Points on a hilly landscape, in no order, each with its height.
From any point a ball rolls to the lowest of the 2 points nearest to it. It stops when none of these is lower. Distance is the straight distance between rows; heights are no part of it.
q611 h=1.19: [ 39 -14   9  16  25  -2  11   1 -47  12  29  33   0  -2  12 -18  -3   7
 -31  10  -9 -35   7   1  26 -10  13   0  -9  30]
q645 h=6.08: [ -3  -6   6 -38   2 -28 -46  41 -13  33  22 -34 -29 -14  -3   4  -5   2
 -13 -21  23  -4 -21  -2   4   3   3  26 -24 -32]
q183 h=1.78: [  9   0  29  -4   0 -12 -22  13 -27 -11 -17 -14  -5  19  32 -12 -44   8
 -20  -1   3 -10  -6  -5  11  -8  -1  23 -19 -37]
q587 h=1.86: [ 33 -22   4   9   1  13  21 -50  -7 -15  -2  38  -2  30  22  22 -10 -16
 -16   4  -4 -17  -2  -7   1  -3  -6 -10   7 -16]
q124 h=4.60: [ 28   2   6  42   1  33  15 -10   2 -28  24   9  22  10  10   4 -35   6
  28   0  26  18  23 -10 -39  40  20  24 -30   1]
q929 h=2.97: [-41   8   2  16  37   0  -7 -13  14 -23 -12   3 -24  -8 -27   3 -22  10
  40  -1  -3   7  -4  18 -14   4  -6  26   8   9]
q987 h=6.65: [ 39   9   4   6 -35 -19  13  11   0  33  -5   0   1  -3  62 -18  -4 -59
  -6  -9   6 -20  -3  -8  15 -10  39 -13 -21 -14]
q507 h=1.39: [ 11  -5  59  -5  -9 -22 -18  25 -16  -7   6  -4  -8  23  11   9 -43  23
   4 -21  17   6 -21   8  -9 -11 -30 -18 -34 -28]
q758 h=3.73: [ -2   7  -8  17 -14   6  13 -65  14 -26  -3   1  13  21   5  16  27  12
   5  32   5  31   4  31 -31  -1 -23 -45  28  -5]
q857 h=4.18: [  1  10  10  34   5   8  -6 -66  11 -22   4   3   6   9  -2   4  21  22
  12  13  32  28  10  23 -25  19   5   8   4  -5]
q810 h=6.73: [ 32   3 -10   5 -39 -29  -5  26  -8  49   7  13  28 -19  20  -7  12 -39
  13 -25  27 -17  17  -7   0  12  43  -9 -19 -13]
q452 h=5.02: [  4   9  12  16  10 -25   4 -47  40 -16  30  12 -16 -19   0  20  26 -18
   5  14  19   8 -15  -2 -27   5 -27 -49   1  49]
q431 h=2.04: [ -5   6 -25  -7 -11  -2   7  76  -2  17  13  52  23 -24 -39  -6   6 -20
  -4   3 -40 -25   6 -15   7   2  -6  23   8  26]
q348 h=2.05: [-19  -1 -12   1  28   7   3  17   6  30  -6  17  -4 -11 -12 -45  62 -21
  51   7  11 -22 -24  -9  35  -9  20  -1  38  23]
q812 h=7.66: [-33   8 -12  21 -11  10  32  -4  18   7 -14 -10  20 -61  12 -33  -7  -3
  24  12  14  25  36 -18  14  40  44  38 -21  15]
q136 h=5.18: [ 33  -7 -27   9  41  11  -9  22   1  -4  -9  17  -6  21  13  14  11  11
  38  -6  14  19   4  -9 -22   8 -30  10 -10 -56]
q573 h=4.07: [-25  19  35 -25 -10  -6  26  -2   1 -39 -18 -40  10  26   8   2 -18  25
 -33  37 -33  -3 -19  12  15  -1   2   3  31 -15]
q501 h=4.80: [  6  15 -24  -4  39   9   5  17   7  -4  10   1  32 -23 -23  -5  31 -15
 -11   4  19   4  27 -23 -14  32  23  32  -1  13]
q66 h=3.33: [-14  12  14   4  -7 -23   1 -51  29 -35   2 -11  -3  14  12  38  -2  13
 -38  50  -8  45   2   8 -46   4 -16 -34  14  -4]
q273 h=7.60: [-12   1 -15  28  27  11   2 -53  14 -36 -23  -2 -36  19  13 -10 -15  13
  20  62 -29   2 -25  10   6 -31   4  -1  42  35]
q994 h=7.35: [  2 -24  -7 -29  -5  15 -14 -16  -5   6   6 -37 -31   0   2  -3   2   9
  -7 -12  -7  -4  -7   0  10 -50  16 -35  17  34]
q650 h=4.22: [ -5  -9 -40 -15   2 -15 -22 -43  30   1  -6  19 -15  -7 -22  24  45  -8
  -2  -4   8  36  12  -5 -41  -3 -19 -26  30   0]
q843 h=1.66: [ 10 -13 -40   4  23  17  14  10   2  39 -15  -1  15  -4   2 -39  49 -17
  45  -4   5   6   7 -18  14  -4  43   4  16  12]
q624 h=1.88: [ -3  -2  22   1  27   6   3   5  -9 -32  23  16  21  14   3   1 -12   7
 -45  15  -8 -19   2   1  -2  14 -21  12 -22   6]
q547 h=3.93: [ -8  -2   3 -23  -2   4 -14   4  -3  10   3 -30  -2   9 -24   7 -19   0
  16 -57  20  -2 -12   7  13   1   0  -7  -4 -13]
q518 h=5.99: [ 41 -15 -35 -13  -6 -27   1   8 -41  27  16  17   0  12  52 -17  48 -52
 -18 -12  11 -33  10 -15   8 -27  65  -8   6  -1]
q808 h=0.90: [  0  20  17  20 -10  24 -25 -43 -14 -11  14 -34 -45  -1  10 -13  -8  48
 -11  10  37  56 -21   2 -19 -15  15   5 -29   6]
q948 h=4.93: [ 23   8 -40 -17  23  26  -6   1  -1  -9   1 -14  -4  52 -18  10  28  17
  15 -13   2  10  18   6 -13  -4 -16 -29  27 -31]
q771 h=2.93: [-17  10 -19 -12  -2   4  24  43  37 -20 -25  21  26   2   1 -10 -27 -43
  12  18 -24 -15  -6 -20   5  31   4  42  31  -2]
q715 h=3.99: [-23   2 -25 -49  10   1  -3 -22  50   0 -12 -23 -16  -6 -15  31  46 -12
 -13  -8  24  38  -3 -20 -25  10 -14 -31  25 -17]
q738 h=7.09: [ 28  -1  26   5 -24   6  14  34   5   3  31  11  25   4   9   0 -45 -21
 -20 -10   8 -25 -12   7  16  24  10  13 -29   8]
q10 h=5.37: [ 10 -13   3  -7 -27 -20   9  -8  -8  42 -40  59  29  -1  -1  -9  68  -9
   8  -9 -49 -12  11   2   5 -23  -3   2  29 -19]
q365 h=5.96: [ 29 -29   8 -19  -3 -16 -33  30 -21  35  31 -13 -21  -4  -3  11   5 -43
 -21 -42  25 -11  -4 -31  -9   2  14  14 -34 -16]
q208 h=3.64: [-18  10 -24 -17  11  35  -5   5  19 -25  -3 -30  -5  20  -8   3 -33   7
  18 -37  33  14  -5 -14   1   8   8  22   4 -20]
q166 h=2.39: [-27   2  28  -8 -17 -21  -5 -12  28  -1  -2 -13  -9  -4  27  27  -3   2
  20   2   0  28 -23   9 -23 -12 -45 -33   2  -7]
q476 h=7.86: [-20 -18   4  38 -18 -35 -29 -22 -26  12 -11  -7  -7 -46  -3 -17 -11   5
  47 -13  -3   0  30  20  11   0  37  19 -27  44]
q331 h=3.13: [  5  25  28   3  33  26  -9 -19   5 -39  23  -4 -19  32 -18   7 -15  32
   1   8  22  16 -22   3  -5  13 -18   3   7   5]
q5 h=5.06: [-58   1  23  20 -30 -35  -1 -10  17 -13 -31  17   2 -16   1  21 -42 -30
   8  18 -51 -23  13   3 -29  13 -25  24   4  23]
q638 h=2.80: [-12   0   0  -9   7   6  16  20  14  18  -5 -10 -19  -8  17   0  28  12
  -9  54 -28 -17 -22   9  27 -33 -26 -47  29   7]
q155 h=7.81: [-31 -11  -7  24 -19 -17  -9  -9 -41  29 -28   6  15 -39 -14 -22  15   5
   5  -4 -30  -3  23   6  16  -2  51  21   0  41]
q84 h=5.82: [ 38 -17 -15 -35   2 -18 -24  15 -26  24  37  -2  -8  22  13   0  17 -49
 -21 -34   5 -38 -10 -16 -14 -19  43   8  15  -8]
q438 h=3.51: [ 17   7   1 -30 -42  20  39  -3  -2 -29 -11   3   3  32   7  -1  22   0
   7  11 -52 -19   5  10  -5 -40 -10 -77  47  14]
q605 h=4.17: [ 23 -37 -18 -13 -17  23   2   3  -7  11  23  10  -5   3 -13  28 -30   4
 -40 -36   5  11  -4 -18 -20  -1 -15   5 -34 -23]
q999 h=4.21: [-16  -3  21   6  31  22  35   6  33 -11 -15  29   3  21  -3   6 -22 -13
  -3   2  -7  -1 -29 -13   9  38 -27  19  10 -20]
q80 h=4.54: [-21  32   6  10  33  -2 -19 -38  16 -24  -2 -14  14   2 -32  11  27  35
 -11   5  24  27  27  36 -30  33  -2   7  -4 -28]
q69 h=7.45: [ 17  11  -2  23 -19 -10   4  60   5  27  11   2  10 -34   6 -15 -32 -18
  61 -11  34 -18   2 -11  22  18  31  28 -25   5]
q940 h=5.81: [  4  13  15 -22  -1 -18  -3  19 -25  36  22  -9   5  15 -25 -22  47  -8
 -29 -14  23 -45 -24   6  36   0  42  19  36  18]
q198 h=5.49: [-18  12  30  16   5 -21  16 -40  40  14  16   5 -10 -29   5   7  22 -28
 -11  15  26  -7 -28  -8   2  15   1 -17   9  35]
q672 h=2.64: [ -8  -9  17  -9 -14 -45 -27 -33  -6 -34   0  -6   4 -22  -4  19 -10  13
 -27  14 -14 -10  15  13 -13  -7   6  -1 -12  32]
q508 h=7.08: [-44  -5 -40 -22 -22  -3  -5  -4  18 -21 -18 -20 -13 -28 -23   1  -8  -7
 -15  -1  -4  18   7 -14 -12 -16  -2  -2  -3  13]
q803 h=3.78: [-31  35  36   8  13  14  -6  11  12 -11  -2 -35  -7   0 -16 -26 -26  38
  33  -1   6  -3 -26  45  24 -13 -14   8 -16   1]
q211 h=3.59: [-27   4   2 -40 -12   6   8 -29  43  26  -1  -9   7 -25 -11  11  61 -27
 -19   5   7  15   0 -18 -10   2 -21 -43  32  22]
q858 h=4.20: [ 19 -13  26  26  -1  20  -5   5   7  -2   9  13  -3  13  22  14 -43  -4
  38 -23  31  28   6 -26 -30  38   5  17 -51 -44]
q881 h=1.38: [ 15  -6 -30  12 -44   2  29  46 -30  25  -9  39  30 -23   3 -11 -17  12
   7   7 -51 -15  26   5  13  -2  -1  17 -26  18]
q475 h=1.68: [-19 -19 -27  13 -33  16  29  44  -4  32 -11  47  16 -33 -22 -24  -1   2
  -4  18 -53 -24  -1 -13  21  -6   0  19  12  31]
q466 h=5.66: [ 16  -1   9 -37   1  -6 -15  -1 -13  20  -3   0  -1  12 -16 -27  44 -45
  -2 -27   3 -40 -20 -19  12 -31  46   5  36  42]
q35 h=3.83: [-11   7   5  -8  23   0  37  -6  43   4 -17  25  21  20  -7  24  19 -16
  -8  11  -7  -6 -15   2 -13  33 -40 -13  41 -11]
q95 h=2.60: [-30  17  13   5  -4  -3  -6  -1 -21 -36  -4 -27  21  -5 -24   0 -33  21
 -17  -6   4  18  41  -2  -4  16  22  51 -18  -1]
q413 h=6.09: [ 39  17 -16  -9   1 -14   9  -3 -22   6 -19  16  25  16  32 -20  24 -41
  22 -10  -6 -25  14  -6  15 -15  54   2  26   1]
q420 h=5.33: [ 18   6 -29  14  44  24  16  12  20 -17  13  18   3  25  -4  18  14  17
   3  36  14  16  -5   3 -15  12 -53 -15  12 -36]
q867 h=6.12: [ 12  -4  14  30  52 -35   1 -17   4  -7   5  40   9 -18  -2  -2  34 -24
   5  21   1 -30  11  -2   6   9  12  10  19   9]
q619 h=1.67: [-33   8  14  -2 -29  19 -24 -34   9 -31   6 -47 -21  -1   0 -10 -30  41
   0  36   1  53 -20  10 -41  -9  -3  -1 -19  20]
q538 h=3.37: [-12   6  11  -2  33  20  -8 -11  23  16  20 -10  -1   3 -35  34  22  -8
  15 -49  50  30   4  -8 -13  43 -16  -8 -18 -30]
q537 h=4.29: [-39   2  32   0  -9 -13  27   9   7 -16 -23   4  17   7  -5  17 -31  27
 -26  27 -44 -11  -4  28  14  11 -22  23  14 -23]
q455 h=1.18: [ 22  14   1  13   9   7  16 -12 -31   9  17  -7  21 -10  -9 -23  14  20
  -5  -2   1 -26   9  20  29  -3  31  -6   1  32]
q828 h=2.27: [  1  10 -39   4 -14  54  28 -19 -11  25  10 -39   8  -4   0 -31  40  28
 -15  15  17  21   1   7  15  -4  -4 -33  -8  36]
q354 h=2.11: [ -8  -5  44   5 -16 -22  -1  28  -4   4 -24 -27 -26  16  48 -10 -48   5
  -8  33 -15  -4 -31   8  38 -15 -23   1 -12 -23]
q826 h=6.40: [ 25  -3  -4  18  29 -10  -4  23  -1  -5   0  12 -31 -11  44 -24 -13 -38
  12  27  15 -41 -10 -27  17   5  36  30  -4  20]
q71 h=5.54: [ 11  -9  16 -22   8   5  10 -26  -9  12   7  23  17  20 -21  -5  45 -12
   8 -13 -11 -27  10   2   6 -21  17   4  39  25]
q4 h=4.52: [-16  -8   0  12   5   8  24  41  15 -10  -6  33 -11  16  -5   8 -49 -13
  14   2 -29 -10 -22  -3   0  13 -59  29  21 -22]
q229 h=3.40: [  6 -12  23 -26 -47  16  30 -21  18  14 -21  28  -2  14  18 -14  46 -21
   4  18 -48 -21  -2   0 -12 -40 -34 -57  49  12]
q523 h=3.26: [-17   8 -20   0  -2  14  20   6  35 -28 -19   9  12  13   3   1 -33 -21
  33 -16   3  -2   7  -5  -3  22  23  22  10  -9]
q499 h=2.96: [-23  30  33 -18   2 -25  10  31  45  21  -4 -25  -4  -7  23  33  11 -23
   1  25   9  20 -36   1 -20  20 -42 -25  16 -22]
q773 h=5.05: [ 36  -5 -19   3  26   9   4  17 -18  10   7  18  14  31 -20   3  12  18
  30 -33   3 -12  -2  18  -1  -2 -23  -8  16 -32]
q841 h=2.94: [  0  41 -56  12  18  50  35  12   0   0  16 -18  16  -1  -5 -27  31  33
  26   8  23   5  10  19   0   5   9 -26 -12  23]
q924 h=2.21: [-43  21  27 -17 -20  11 -14  -8   1 -38   0 -50 -14  -2 -17  -5 -32  33
 -17  -9   6  37  -8  -3  -7   5   8  25 -29  11]
q492 h=5.31: [-10  -7 -12  15 -23 -18   0  -6 -14  21 -17  44  10 -29  -3 -14  34   7
   1   7 -63  -5  29  -3 -10 -29 -16 -22  16  15]
q414 h=1.65: [ 18  -5 -10  20  29  53  -3 -11 -28 -25   7   5 -36  16  -9   4 -28  36
  33 -18  14  20  -5   1 -14 -10 -11  36 -26  -7]
q918 h=2.50: [-36  23 -23 -30  -2 -19   4  62  17   6  -7  22  31 -26 -25 -19   2 -33
  -4  22 -14 -22   3 -15   9  23   7  35  14  10]
q265 h=4.14: [ -9 -27  22 -28 -37  10  -4 -17 -14   5  -5 -26   6  19 -33  14 -48  20
  -9 -49 -12   3  -9  15  13 -13 -20 -12   3  -4]
q188 h=2.99: [ 21   9   5  15 -12  -6 -12 -47  -5 -53   6  15   2  30  32  20 -20  13
 -42  48  -8  24   1   1 -45  -1  -5   1 -11  -1]
q262 h=6.26: [ 17  -1  36 -12  -6 -12   5  -9  -8  32 -26   2   0  20  12   5   6 -11
   0  -7   8 -20 -23  18  39  11  -9 -11  16 -39]
q618 h=1.30: [ 13  -9 -24   4  18  27  14  -4 -17  33 -22  -7 -16  -9  33 -35  10   2
  26  -2   6   1  -8 -12  28 -25  43  10   1   1]
q911 h=6.14: [ 30 -10  29  -8 -20  -5  -4 -18 -26  31 -20  22  22  22  17  12 -12  10
 -13 -40   5  -2   4  19  20  10   7  10 -12 -56]
q754 h=6.25: [ 43  -3 -16  25  62  -5  -4  -6  11 -26  13  32 -18   2  17 -19  19 -18
  18  28  17 -34  -1 -18  12   3  22  30  34  19]
q294 h=2.06: [ -2 -24 -20  14   2 -18  -4   9 -11 -14 -17  12  -2  -6  -2  -5 -13  -3
   8 -14 -26  -2  22 -11  -1 -13  -8  28  -5  -9]
q612 h=2.95: [  8  11   1 -33  20  -1 -11 -26  11  11  15 -15  16  22 -39  45  34  -8
 -11 -46  26  27  14   6 -22  18 -29 -32   7 -20]
q430 h=7.50: [ -9   6   2  -6  15  10   0 -55   8 -23 -22 -10 -28  41  -5 -15  22  29
  38  27  -9  -5 -10  21  10 -23 -10 -28  59  15]
q330 h=7.43: [  4   1 -10   1  -2  -1 -13 -57 -12 -23  -1  -9 -25  16  -7  -7   8  23
   6   1  -7  -4   0  21   0 -28   3 -33  29  46]
q391 h=3.82: [  8  11  15  24  28  42   7   8  14  11  16   4  -8  -8   3   4  -6   1
  30 -27  35  25  -3 -12  -4  30  -3  12 -21 -32]
q511 h=2.35: [ 21  -2   5 -30  -3  -7 -10  17 -14  20  -3 -13   9  12  10  17  26  22
 -38 -20  10  10   7  23  -8  -9 -14 -23   3 -60]
q222 h=4.85: [-69 -14   1  30 -12   4   5 -14  11 -28 -35   2  -7 -18   0  -2 -42 -31
  14  23 -47 -26   4   0  -4  22  12  40  15  33]
q920 h=3.86: [ 40 -23 -35  -7   5  37  15   2 -15   8  28 -15  -4   7  12   5   1  -1
  -9 -30  18   1  -5 -23  -9 -11  12 -20 -18   6]
q349 h=2.28: [ -8  -4 -28   9  -6 -11 -17  -6 -34 -25 -27 -22  -3  -6  14  -9 -40  24
   5   3 -12  18  48 -14   3  -5   1  45 -24 -16]
q163 h=7.75: [-18 -19  -5  27   1   0  23   5 -13  10 -24 -10  28 -49 -13 -40  28 -16
   5  11   1  12  44 -18  16  12  69  47  -5  39]
q380 h=5.46: [ 14   2 -47  23  24  17  30  12  15  -2 -19  33  15  18  11 -19  17   4
  21  28 -14  -9   8  -7  -1   3 -15 -16  14 -25]
q683 h=2.57: [ 16   3  24 -14 -31  -9  -1  33 -23  18  -7 -29   9  30  45  15  -6  33
 -47  -2 -10  17  -2  17  13 -10 -16 -16 -25 -74]
q423 h=5.19: [-30  -2  -4  14 -24 -35 -35 -19   7 -13 -29  17 -22 -30   8  21 -21 -28
  29   1 -24 -12  10   3 -28 -10 -14   3  11  22]
q783 h=6.91: [-15  15 -17   4 -18 -23  -4  16  23  10  11  32  24 -24 -29  33  15 -33
  14 -22   1  18  24   6 -26   5 -30 -28 -15  -3]
q960 h=2.42: [  3  -5   1  -1  27  -7  -3  17   9  34   4   2 -15   4  -3 -28  35  -8
  12  18  -8 -34 -31  13  40 -22 -12 -14  31  -3]
q702 h=3.47: [  5  28  -3 -26   3 -14  30  19  49   9   4   3  29  24  21  30  21 -30
  -7   9   8   1 -15   0 -23  24 -29 -33  15 -32]
q553 h=1.43: [ 15  -2  29  13  38  25 -23  39 -20  12  38 -28 -22  -6  -1 -11 -26  20
  -3 -17  27   1 -14 -18   3   3   3  54 -43 -17]
q493 h=5.44: [  2 -12  -8   2   0  17  20 -21 -22  39 -32  28  29  18 -22 -23  66   9
  32 -10 -36   0  22  -2  18 -10  16  14  44   3]
q674 h=3.39: [-39  27   5   9  22   8  -4  21  19  -1 -11 -22   3 -11 -29 -17   1  12
  47  -9  31   3 -21  25  17   5   8   0  13  17]
q788 h=5.97: [  0 -16  38  21  -7   3   8 -44   7  21 -19  -6   8 -10  16   7  -7   2
 -30 -17  11  17   4   8   6  20  10  16 -21 -36]
q173 h=6.82: [ 17   2  -5   1 -28 -22   7  26  11  28  16  24  38 -10  -2  16  11 -18
   6 -18  -1 -10  16  12  -5  24   1 -28 -22   2]
q996 h=7.56: [  3   4 -22  33 -26   3  20  25  17  13  12   3  16 -53   2 -17  -8 -35
  36 -10  19   1  29 -29   3  25  26  14 -32  29]
q804 h=1.44: [  5  22  22   1  19 -12 -38  41 -26 -17  46 -33 -26   4   0  -9 -24  31
 -14   0  30   9  -5  -5  -9  -9  -4   5 -43   0]
q125 h=7.42: [ 14 -40   9 -27 -23  25   7 -47   8  13  -3 -10 -46 -10  19  -6  -3 -19
 -12 -26  -3 -28 -34 -13  29 -42   9 -53  25  23]
q372 h=2.01: [ 10  38  44  21 -16  47 -11 -38  -8 -20  22 -24 -24  29  25  -6 -25  52
   3   5  39  29 -38  28  -4 -17  -2 -30 -22  10]
q980 h=6.18: [ -8   1 -11 -27  24 -15 -27  56 -16  26  17 -27 -14 -23 -46  -6   4  20
 -31  -8   2 -24  -6   4  23 -12   2  25   1 -17]
q401 h=3.43: [ 34   8 -52   3   6  31  13  14  -1 -15  33  -6   5   9  -8   0   1  20
  17   4  18  20   3  13 -15  -6  -9 -33 -24  16]
q482 h=7.29: [-12 -22 -16 -23   5  18 -25 -40 -22 -17 -18 -47 -38 -21  -9  -2  -7  38
 -38 -14   1  19   5 -15   7 -38  11  -4 -11  17]
q648 h=2.15: [ 22 -21   2   8 -11 -34  -9 -21 -19  -1 -16  35  14   3  20   6  -8 -16
 -17   8 -10 -20  32  -7   2 -16   5   1  -7 -18]
q296 h=5.98: [ -9 -10  13  39  18 -21  -4 -34  24 -13 -11  18   2 -23  11   0   6 -28
 -14  21  -1 -15  25 -16   3  45  21  22  -8  19]
q793 h=1.64: [ 24   1  -5  15  -8  41  27 -34 -39  28  -2  -5  10   1  20 -36  41  29
   0   7  10  -5  10  15  31 -28  17 -38  -5  36]
q703 h=2.41: [  6   4   5  -5  22  19 -16  17 -13 -68  38  -1   2  34 -23  15 -39  27
 -31  21   0  13  10  -5 -28  10 -32  29 -29  15]
q100 h=1.99: [ -1  -2  37 -18 -10 -46 -14   1 -10  10   2 -11   4  -5   4  41  19   4
  -7  -8  -7  15 -13  14   4 -20 -39 -42  -3 -11]
q910 h=5.26: [-14   0  -1   3 -14 -42 -14  -5   4 -15 -20  24  -7 -23   7  10  23  -9
   2  13 -43 -17  17  13 -41 -37 -22 -18  30  18]
q530 h=6.55: [ 13   2   2   4  -8 -22   0   1   7  14 -20  13 -30  -9  71 -32 -10 -62
 -18  31   4 -18 -17 -22  37 -18  31  -1 -11   8]
q835 h=4.43: [ -3  -4 -46  10  42 -16 -28   2   8 -12  14  23  -7 -17 -36  18  36  -3
  21   2  14  25  33   0 -29   6 -13   1 -18  -1]
q434 h=4.59: [  2  23 -34 -16  34 -29 -20  26   6  -7   3  18  25 -15 -40  10  44 -26
  22 -16  16  12  37   0 -12  23  20  -1   1   0]
q862 h=1.71: [  7 -31 -14  29  17  10   8   1 -31  17 -16  -4 -15 -20  -1 -13  -8  20
  39  -1   1   5  19 -10  20  -7  28  35 -20   3]
q408 h=0.79: [  9 -14 -21  -6  31  38 -21  49 -17  -4  20 -13 -39  -5 -16 -12 -28  32
  25  -8  26  18 -13 -27  -9  -7 -11  43 -43 -14]
q695 h=4.13: [-24  34   9  15   7  35   3  28  -5   3 -11 -39 -19   8  26 -22 -28  36
  23   9  25  23 -19   2  13  -1  -5   2 -13 -12]
q206 h=4.57: [-54   2  10  14  -3  -1  32 -20  12 -14 -41 -17  15  -4   0 -20 -22 -11
 -18  22 -21  -9   2   2   8  30  -1  26  11  -2]
q874 h=7.22: [-13 -39 -44 -25  -6  19  -8  -1 -37  -1 -21 -15 -16 -16 -15 -21 -18  25
 -20 -13 -22  10   7 -26  12 -45  19  23   1   7]
q422 h=2.45: [ 14   1  43 -11 -24   4  12  32  -3  16  11 -22   3  15  48  14 -27  23
 -28  20  -9 -15 -33  24  33  -8 -14 -22 -11 -34]
q902 h=2.44: [-11  13  -3  17  38  25 -24   4  13 -37  22   1 -23  12 -23   5 -23  31
  55  -8  28  23 -20  10 -33   5  -5  23  -8   1]
q295 h=1.69: [ -2 -13  43  14 -23 -55 -29   4 -22  27   6  -2  -7 -19 -10  26  -9  15
  -6  -4 -26  -5  -9  25  14 -10 -25  -9 -21 -17]
q220 h=1.14: [ 33 -13  -8  23 -20  -1   6  34 -47  23  10  30   8 -15  12 -24  -8  11
   1  21 -29 -29   4  11  36 -15 -22  -1 -13   3]
q979 h=1.29: [ 41  -6  15  -3  22  12   8 -18   3 -40  26  21  -6  39  17  13 -16 -11
 -67  -8   2  -6  -9 -15   6  15 -11  10   5   4]
q15 h=2.32: [ 11  13  13  10  24 -25 -29 -18  -8 -38  10   4   1  14  -8   9 -27 -11
 -16  16   2 -17  18   5  -6  -1   8  16   3  28]
q12 h=4.77: [  5  35 -18   0  23  -8  -5 -14  11 -40 -12  -7  25  41 -22   9  17  34
  22  -8  13  22  17  32 -18   8 -25 -10  18 -19]
q187 h=0.91: [  7  -9  36  -6  -3   2 -35  33 -16  -1  36 -20 -39  19  11   9 -34  14
   3  -5  23   9 -56  -3 -11 -31 -22 -21 -37   3]
q917 h=1.42: [ -7 -11  18  18 -28 -22  -8  16 -30  27  -6  -6  -1 -21  13  -9 -22  18
 -18  16 -32 -12  -1  23  36 -18 -17 -36 -22   0]
q539 h=4.32: [  5 -33   0 -35 -37  16   8  -1 -40  11 -23   1   9  18 -32   3 -26  43
 -21 -21 -38  -6  10  11  31  -6  -2   5   8 -19]
q23 h=4.51: [ -1 -12  12  -1  15 -17 -19 -51  26  16  34  22 -16 -14 -27  31  44 -11
 -20   2  17  21  -4 -13 -41  23 -33 -37   9  15]
q554 h=6.19: [ 14   4  -7  -6  13  -7  15 -14   6  17 -15  -3  16  24  26 -17   9 -32
  -7 -11  30 -28  -8   5  26   3  29   6  23 -11]
q33 h=7.33: [  4  13 -10  -3 -26   5  -6  65   6  19  14 -22  -1   5  16   2 -39 -25
  21 -16  23 -30 -21   7  13  18  24  37 -28 -32]
q989 h=6.95: [ 23  10  27   5 -29 -25  15  17  18   7  34  26  17 -11  14  31 -27 -32
 -30 -22  11 -18  -5  -3 -11  15 -17 -19 -31  13]
q850 h=5.77: [-12  -3  29  11 -14 -12  16 -29  21   6   1   3  13 -31   5   5  -7 -22
  -3 -11  15  10  -2  -6  11  30  23   3 -11   7]
q151 h=7.16: [-57 -28 -25  12 -16   2   1 -27   6   8 -20  -6  -9 -47 -23  -2 -10 -10
 -17   3 -29  15   6 -14   0 -13  14  11  -5  49]
q486 h=7.00: [-31  11 -24  -4 -27 -12   9  -2  27 -17  -1   7  30 -38 -31   8   6 -30
   6 -16 -13  24  28  -2  -9  10  20 -10  -1  30]
q478 h=3.72: [-15  24  16   4   1  14  20 -17  16 -30   5 -26   8  16   3  10 -15  27
 -19  28   4  20 -13  28  10   3  -9 -25   9   9]
q182 h=3.15: [-13 -23  13 -36 -15   2  11   2  10  34   0  -9  -8 -12   0  -3  54  -4
  -2  17 -23 -21 -13   2  -3 -21 -29 -51  45  16]
q448 h=7.23: [ -2  -4  10  -8 -36  13  -1  44  22  17   3   6  12  -4  -9   7 -44 -10
   2 -25   2  -9   2 -23   5  32   0  27 -21 -29]
q75 h=6.31: [ 11 -11 -21 -35 -26 -20 -27  83 -32  29  20  -6   2   8 -34   3  -1  -6
 -40   2 -14 -36 -16   2  13   5  17  25   0 -21]
q662 h=2.75: [ 20   0   2   8 -11 -26 -20  -5  -8 -58  12  11  15  24   8  29 -35  24
 -31  24 -16  23  23 -25 -39  16 -38  10 -35  -5]
q510 h=7.15: [-16 -20 -78 -22 -14  28 -18   1   5 -30 -26  -8 -36 -20  -5  -8  -4  -7
 -14   6 -30  20  14 -33  -8 -43  13  11   9  21]
q821 h=2.61: [ 10  18  26 -29   3 -26  -7 -13   3 -11  -3 -28  20  26 -12  31  11  12
 -30 -28  10  27   1  12 -32  24 -25 -28   9 -54]

For each start below, name the point where the ball stops.
q452 | q618
q420 | q979
q539 | q220
q999 | q220
q380 | q979
q501 | q618
q434 | q618
